Points, in no order, along strands that fork and pass close to each other.
Two points are linked if the straight distance between their rows is under 157. Some points are linked to none.
gabin: [ 37 -29 -32 -22 -44  10 -27  27 -24  12 -12  56 -19  -5 -10 -33 -20  31
  -1 -28  56 -32 -75  53  17 -31  45 -21  21 -28 -18 -38]
Redi: [ 37 -13   9 -15  16  23 -36 -67  19 -17  26  -4 -10  62  77  70  62 -26
 -16 -36 -26   4  17  45  19  -1   4 -15  77  -9 -27 -11]
remoz: [ 50  39 -45  -5   8   3  12  46   4  39 -42  50  48 -36 -84  12 -11 -86
 -24 -34 -13 -11  68 -49   1  65  34  56  -8  -4  22  -9]
koba: [-66  -6  40  16  48   6  25  -7  58 -43  24 -51  -1 -40   6 -27  -6  50
  22  13  44  16   2 -35 -42   3 -64  -4 -18   9  -7  24]
kiz: [-38  29  23  16  -4  -5   6  27 -16   8 -32  33  23  40 -42 -18  -8 -11
  27  54 -13   9  14 -38  17  -6  36  15 -60  73  72  56]
Pinuk: [ 21 -61  23   7  40  20  -1 -31  75 -33 -21 -43  14  28  49  47  51   3
  18  15  38   2  27  -1 -67   5   2 -29   5   4 -63 -18]
kebon: [-17  45  16 -51 -10 -17 -60 -43 -69  26  23  38 -86  -6  29  -7   7  60
 -23 -62 -28  43 -51  32  60   3   0  25  52 -62  35 -11]
puso: [-21  23  28   0  24  25 -86 -10  -8 -14 -57  57 -28  42 -25  -1  27  51
  40   3  33  36   1 -26  39   8  45  69  -2  45  50  26]
zad: [  8  21 -14 -51 -63  13   6  40 -68   0   4  64 -43 -11 -15 -38 -24  44
 -13 -44  28 -27 -80  61  49 -19  22 -15  34 -26  58 -24]
rok: [-10  21   6 -23   8  17 -14 -16  -1 -13  11  18 -10  -1  23  -8   3  19
   4 -32  20  -7  -7   5  19   8 -15   9  49  -2  19  -8]
nol: [ -1 -47   1  38  14 -22  33  58  36 -13   0 -85  31 -75 -74 -18 -36  -2
 -45  21  14 -29  18 -54 -19   9 -86   9 -29 -38 -15 -26]
Zazo: [-47  31  28  -4 -32 -19 -47 -49 -48 -27 -30   5 -77  75  43  19  40  48
  12  24 -73  32  -4  43  29 -18  -7  21 -11  15  38  25]
Bovur: [-23  87  30 -35   1   3  19 -47  -5  34  44  41  12  53  14  15  -6 -33
   6 -34 -54  41  20  36  54  10  51  -1  48  35  77  54]
nedor: [  4   1  24  23 -14  27  32   7  11 -46  10  21  49  69   7  16   9 -44
  34  -1   4   1  13  10  58 -38  14   1  54  62  73  27]
bido: [ 63 -14  -9 -11   8  22 -29 -45  20  -1  -4   5  12  64  53  79  77 -63
 -22 -22 -34 -10  51  34  -7  36  44 -28  39   2 -43 -20]
kat: [  7 -29  -1  12 -54 -12 -20 -19 -50 -44  13 -21 -49  37  52  18  16  10
 -22   4 -44 -30 -35  37  52 -46 -54  -5  39 -13  -3 -27]
zin: [ -4 -20 -30  25  -2 -12  -2   4  17   3  54 -14 -34 -81 -10 -42 -33  41
 -34 -20  21 -13 -51   2   2  -5 -45  -1 -12 -39 -64 -26]
Mam: [-38   1  12  25  -7 -11 -70 -46 -43 -12  12  15 -53  58  36  11  11  58
  42  30 -56  69 -25  21  34 -43   8  47 -14  14   1  33]
mema: [ 41 -36  -5  32  11  -4 -17  30  -8 -13 -40 -28  31  11 -42  39  11 -29
 -16  56 -13 -21  52 -62 -14  23   7  32 -42  15 -13 -23]
moruf: [ 36  18 -32 -23  -4  12 -37  14 -10  60   6  76   6 -30 -25 -39 -31  12
  10 -48  45  13 -44  12  15  -1  75  23  26 -24  -9 -21]
lin: [   4  -60   16    5   13   21  -15   25    8  -69  -19  -71    5   -4
   14   36   60   16  -41   -4   51  -46   26  -31    9    8 -104    7
   36  -18   13  -31]
vafi: [ -5  10  -8 -34 -51  -1  68  53 -15 -20 -16 -28  17 -34 -22 -31 -11 -11
 -38 -36  39 -72 -12  24  21   2 -59 -39  32 -23  49 -30]
pas: [-29 -10  19   7   9  -7  83   3  46   3   5 -21  57  31  14 -10 -20 -41
  37  25  -4   1   1  28 -46 -29  32 -63 -20  47   1  30]
Dute: [ -1 -51 -12  39   2  -9 -20  -6   9 -31  38 -42 -35 -44  16  -9  -7  46
 -37   2   8 -24 -35 -13  10 -15 -68   3   2 -30 -61 -36]
luz: [ 18  -5   3  30  47  -6 -30 -59  -6   0  33 -41  -2  -3  35  58   9 -16
  -4  35 -76  27  48 -46 -40  57  -5  10 -34  -6 -77  -7]
kadet: [  1  50 -17 -25  -3  -4  58 -32  15  32  50   8  24   1  32  13 -18 -53
 -10 -40 -41  -1  17  51 -14  26  11 -41  37 -14 -13  10]
zenek: [-12  -8 -23   3 -41 -36  67  15 -34   6   3 -83  15 -17   6   7   3 -50
 -51  19 -50 -47  45   4  -8  29 -76 -53 -18 -23   0 -15]
Tonaz: [-39 -55  22  49 -12 -18  21   0   0 -40  24 -47 -15  22  31  -7  -3  35
  29  60 -19  13 -27  14 -13 -64 -36 -29 -34  25 -27  22]
podo: [-44  -3   2 -14 -44 -12  36   9 -24  21 -21  17 -26  45   6 -19  -1  27
  19  46 -10  -5 -38  53 -26 -42  32 -56 -62  38  20  31]
Fubag: [  3  -2  -3 -27 -65 -14  21  -6 -51 -33  -7 -39 -50  11  49  13  34   3
 -56  -9 -31 -71 -14  43  34  -6 -70 -44  33 -29  20 -43]
radu: [ 13 -14 -27  19   1  -1 -84   4 -65  29  11  31 -54 -25 -15 -17 -17  62
 -19  19  -7  21 -50 -13  42 -24   5  57 -19 -20 -37 -11]
laz: [  2  36 -14   1  33  -1  44 -23  53  39  83  12  37 -50  16 -17 -56 -35
  23 -60 -14  38   5   7 -16  14  18  -8  43 -16 -27   9]
Pap: [ 18  12  22 -16  24  24   3  22  60  10 -60  45  43   7 -37 -23   0 -19
  45   1  77   1   5 -24 -38   3  71   0 -20  32  19   8]
Vuvo: [-13  36  21 -41  21  10 -67 -57  -7 -30 -39  -5 -65  40  47  51  72  30
 -27 -20 -14  -8  36  -9   7  57 -39  13  23 -11  14  -4]
Tur: [-38   2 -33  12   0 -31  58  12  10  46  33  -3  -5 -70 -17 -51 -58  -6
  11  14 -20  15 -21  15 -69   2   2 -39 -81 -10 -46  23]
Numun: [-21 -47  26  38 -30 -20  30  26 -17 -44  -1 -62  15  38  12   6   6   2
  14  63 -11 -18  -2 -12  20 -49 -45 -23 -18  36  20  13]
Nuvoz: [ 22  19   2  -6  24  25  18  36  51  20 -22  68  65  -9 -52 -47 -40 -45
  49 -12  61  14 -13 -32  -4 -17  75  14  -4  30  41  14]
Zura: [ 23   0 -22  24  39  -5  43   5  74  16  37   7  49 -76 -19 -28 -65 -42
  31 -37   8  35  10 -33 -49   6  19  11 -14 -17 -55  -5]
ragol: [-48 -39   8  14 -24 -12  18   8 -10   0  -8 -15 -31  20  21 -23   6  49
  29  61   3  12 -36  39 -43 -52   8 -49 -74  24 -28  29]
Bomo: [ 30 -25  20 -19  16  19  -7  12  64   0 -85  17  30  33 -13  -1  34   1
  47  19  84  -5   5   2 -63   3  79 -26 -25  21 -22 -14]
pite: [ 36 -33 -17 -15 -52   2 -15  22 -23  -1 -55  20 -14  27  -6 -13   7  19
  -3  17  46 -49 -42  37   2 -31  37 -30  -1   1 -19 -33]
Kigor: [ -4  37  30  -5  11  26  23 -29  29 -13  37  37  33  74  27  21  12 -43
  35 -28 -11  31  14  41  58 -28  44   8  78  59  79  45]
zaso: [ 28 -54   1  20   9   8  42  66  62 -31  -8 -65  61 -63 -52 -14  -8 -29
 -21 -26  73 -35  11 -28 -12 -10 -66  -2  18 -34   2 -31]
vaf: [ 33  70 -24 -15   8   8 -10  12 -10  55   3  63  42 -17 -45  -7 -22 -58
  -9 -45 -12   8  39 -41  40  50  55  50  26   8  43   3]
dakop: [ -5 -44  -2  30 -20  -1 -48  -4 -42 -60  18 -33 -54   5  33   3   4  51
 -20   5 -23 -16 -42   8  49 -45 -78  31  22 -14 -16 -23]
seluz: [ 10 -28  18 -14  21  12  -4  -8  50 -10 -57 -29  -1   9  18  17  42  16
  10  11  55 -16  23  -5 -67  22   9 -20 -10  -6 -45 -18]
gimo: [-45   1  10 -20  19   7  49   7  65 -16   2 -31   8 -64  -4 -45  -9  35
   9 -28  79 -14 -15   3 -54  11 -47 -41   4 -18  -6  -2]
Povad: [ 28  -2 -27  -8  11 -12  61  21  58  26 -29   5  37 -56 -36  -7 -36 -59
  27 -32  20   6  26  -6 -67  23  24 -10 -18 -20 -41  -5]
Notek: [ 38 -18   2  31 -34   6  45  47   7 -16 -12  10  76  49 -22   2  -6 -80
  13  23   7 -33  11 -14  36 -38  32 -17   9  49  47   9]
Nove: [ 10  14  21 -28  17   5 -28 -83  18   4  45  -5 -31  48  78  38  18  13
  -3 -42 -28  36 -19  71  22 -20  14  -9  85 -25 -22   1]
Tetir: [-14  16 -22  -4 -30 -21  81  -4   2   1  31 -40  23 -13  25   5 -11 -50
 -23 -14 -39 -31  28  28 -20  14 -41 -56   6 -13 -10  -1]
Fek: [ 37  44 -38 -14  14  19 -19  30 -14  43  10  56  27 -62 -58 -34 -48 -12
 -22 -50  34  -3 -10 -33  35  23  20  64  36 -35  15 -20]
ved: [ 78 -23 -37  17   4   7   0 -16  19  22  15  14  43  14  21  48   7 -79
   5 -25 -30   2  30   8 -14  13  47   0  33  -9 -67 -32]
fadad: [ -3  -7  16  29  60 -10  -5 -37  -4 -24  28 -60   9 -20  11  54  15 -13
  -4  43 -58  19  73 -79 -43  63 -46  18 -43  -2 -32   1]
dafod: [-37  26  27 -26  -7  -9 -56 -64 -29 -38 -36 -23 -86  57  64  40  56  44
 -11  12 -51   6   9  28  10  12 -37  -1   8  -3  10   8]
sevo: [-21  66  -8 -18  22 -12 -32 -44 -39  49  25  13 -34 -12  20  -4  -9  16
 -17   4 -56  32  17 -22  -4  45  11  13 -18 -15 -16  25]
musen: [-36  83   3 -59  -1 -15 -49 -47 -58  52  18  30 -74 -21  14 -14   2  52
 -34 -22 -43  29  -7   5  19  40   3  12   2 -46  17  12]
Doti: [-33 -12  35  13  56  -6   9  -2  33 -24 -12 -76  11 -32  -8  19  10  26
   4  45   9   4  55 -64 -63  50 -52  15 -50   3 -15   7]
Mupap: [ 60 -54  -1  29  36  20   8 -31  76 -14  39 -24  32  -2  43  40  10 -34
  14 -23   8  16  20   5 -47  -2  20  -8  35 -11 -85 -37]
rizaz: [ -6  45   6 -11 -27 -14   1 -14 -41  53  40  71  11  47  -6 -11 -30 -21
  16 -12 -45  45 -23  36  65 -28  94   9  21  39  53  44]
fepob: [-45  -4  28  18  -8 -20  23  32 -25 -20 -33 -32  20  28 -27  -6  -2  16
  12  70  -1 -12  19 -42   8 -15 -24  -4 -49  54  57  37]
pesed: [ 54 -14 -33  32 -16   0  25  23   2  12  16  21  63  16  -3  16 -21 -81
   6   4 -29 -13  12 -12  13 -11  41   1  11  15 -14 -15]
dit: [-12  41  10 -53 -49   0 -16   6 -77  -1  14  54 -73 -14   7 -26 -12  57
 -15 -53 -14   3 -63  49  60  -5  -6  12  49 -33  77  -9]
nav: [-22  31  10  13   3   2   6   1  -8  34   5  64  28  49 -20 -14 -25 -21
  45  32 -24  35  -4  -3  29 -27  87   8 -31  81  50  60]
Mola: [-28   9 -33   5  -8 -16  11  16 -12  47  28  17 -27 -66 -20 -48 -42  32
  -9   3   3   6 -35  13 -39   1  -4 -15 -60 -25 -49   3]
Bemit: [-24 -11   4  23  21  15 -25  32  -5   3  -8  32  -1 -22 -43 -48 -25  45
  29  44  43  24 -42 -29  -3 -40  15  32 -50  15   8  31]
vopa: [  4 -40 -29  31 -16 -40  39  40 -25   2  -8 -96  16 -40 -34  15 -12 -33
 -56  38 -42 -42  51 -29 -18  29 -76 -15 -37 -27 -25 -28]
dudib: [ 36  -6 -33  -7  19  -4  47  48  36  16 -43  -6  52 -62 -74  12 -19 -77
 -10 -21   9  -4  69 -47 -41  45  -9  34 -20 -23 -10  -9]
sizoz: [ -6 -18   3 -33  -2  12  28  33  49 -15 -39 -23   3 -53 -27 -45   2  36
   5 -39 112 -47 -34  21 -41   3 -27 -43  11 -37  -9 -32]
sumum: [-36  24  18 -10  28  29 -46  19  -3   1 -37  66 -19  -5 -48 -50  -2  58
  45  20  65  40 -36 -19   3 -17  41  44 -30  31  46  39]
kopa: [ -7  -6   3  -9 -57  -7  15  20 -34   4 -40  34  -5  67  -3  -9  12   4
  13  36   0 -28 -31  45  19 -39  55 -43 -25  47  41  10]
nim: [ 47 -84   1  21  10  12   4  49  33 -50 -10 -70  50 -15 -14  41  46 -34
 -36  -3  44 -42  34 -33  -8  -4 -68  -1  29 -35  -6 -45]
nug: [-13  -2  -9  29 -15 -11 -91 -12 -83  13   8  36 -52  24   2  -4  -3  58
   9  23 -40  48 -34 -11  66 -35   9  77 -17  -2   7  17]
negum: [ -1 -15  27  -8  34  28 -57 -12  12 -55 -33 -24 -14  24  18  51  69  25
 -20  -2  31 -18  47 -44   2  43 -54  38  25   1  20  -8]
pumi: [-19   3 -28   5  -4   0 -25  32 -47  45  -7  34 -34 -45 -43 -43 -23  50
 -12  34  14   6 -38 -10 -15 -11   9  22 -75  -9 -20   8]
vaz: [ -5  54  -6  -6  41 -21 -23 -69 -22  44  57 -22 -17 -27  31  21 -14 -14
 -21  -1 -90  40  26 -20 -13  48  -1  -5 -10 -28 -55  12]

A fork is a point with three links, a tip a point with one. Leave the first point through the second and follow the links. Name the first fork or tip that comes.
Numun, Tonaz | gabin
Fubag, kat | Mola
kopa, podo | ved
sevo, vaz | sizoz
zenek, vopa | pumi

A fork is a point with three links. Follow the links from the first point to the second and name the forks in between, in order.
Mupap, podo | ved
pumi, kat | Mola
Tur, nol | Mola > pumi
Mam, zin | pumi > Mola
laz, ragol | gabin
Bemit, negum | pumi

Follow the links from the first point to the second, and from the first to the third. Name the last point that the two ways share.
kebon, dudib, Numun | gabin
musen, kadet, kopa | gabin
Nove, ragol, Bomo | ved
puso, Zazo, kat | pumi
Redi, Pap, nav | ved
sumum, Dute, vopa | pumi

Name the points in between on the shortest way along the links from the first point to the second, in order.
zenek, kebon | Tetir > kadet > laz > Zura > Povad > dudib > remoz > vaf > Fek > moruf > gabin > zad > dit
Bovur, gabin | rizaz > nav > kiz > fepob > Numun > Tonaz > ragol > podo > kopa > pite
sumum, negum | Bemit > pumi > radu > nug > Mam > Zazo > dafod > Vuvo
Zazo, nol | dafod > Vuvo > negum > lin > nim > zaso
Kigor, bido | nedor > Notek > pesed > ved
Doti, pite | fadad > luz > vaz > sevo > musen > kebon > dit > zad > gabin
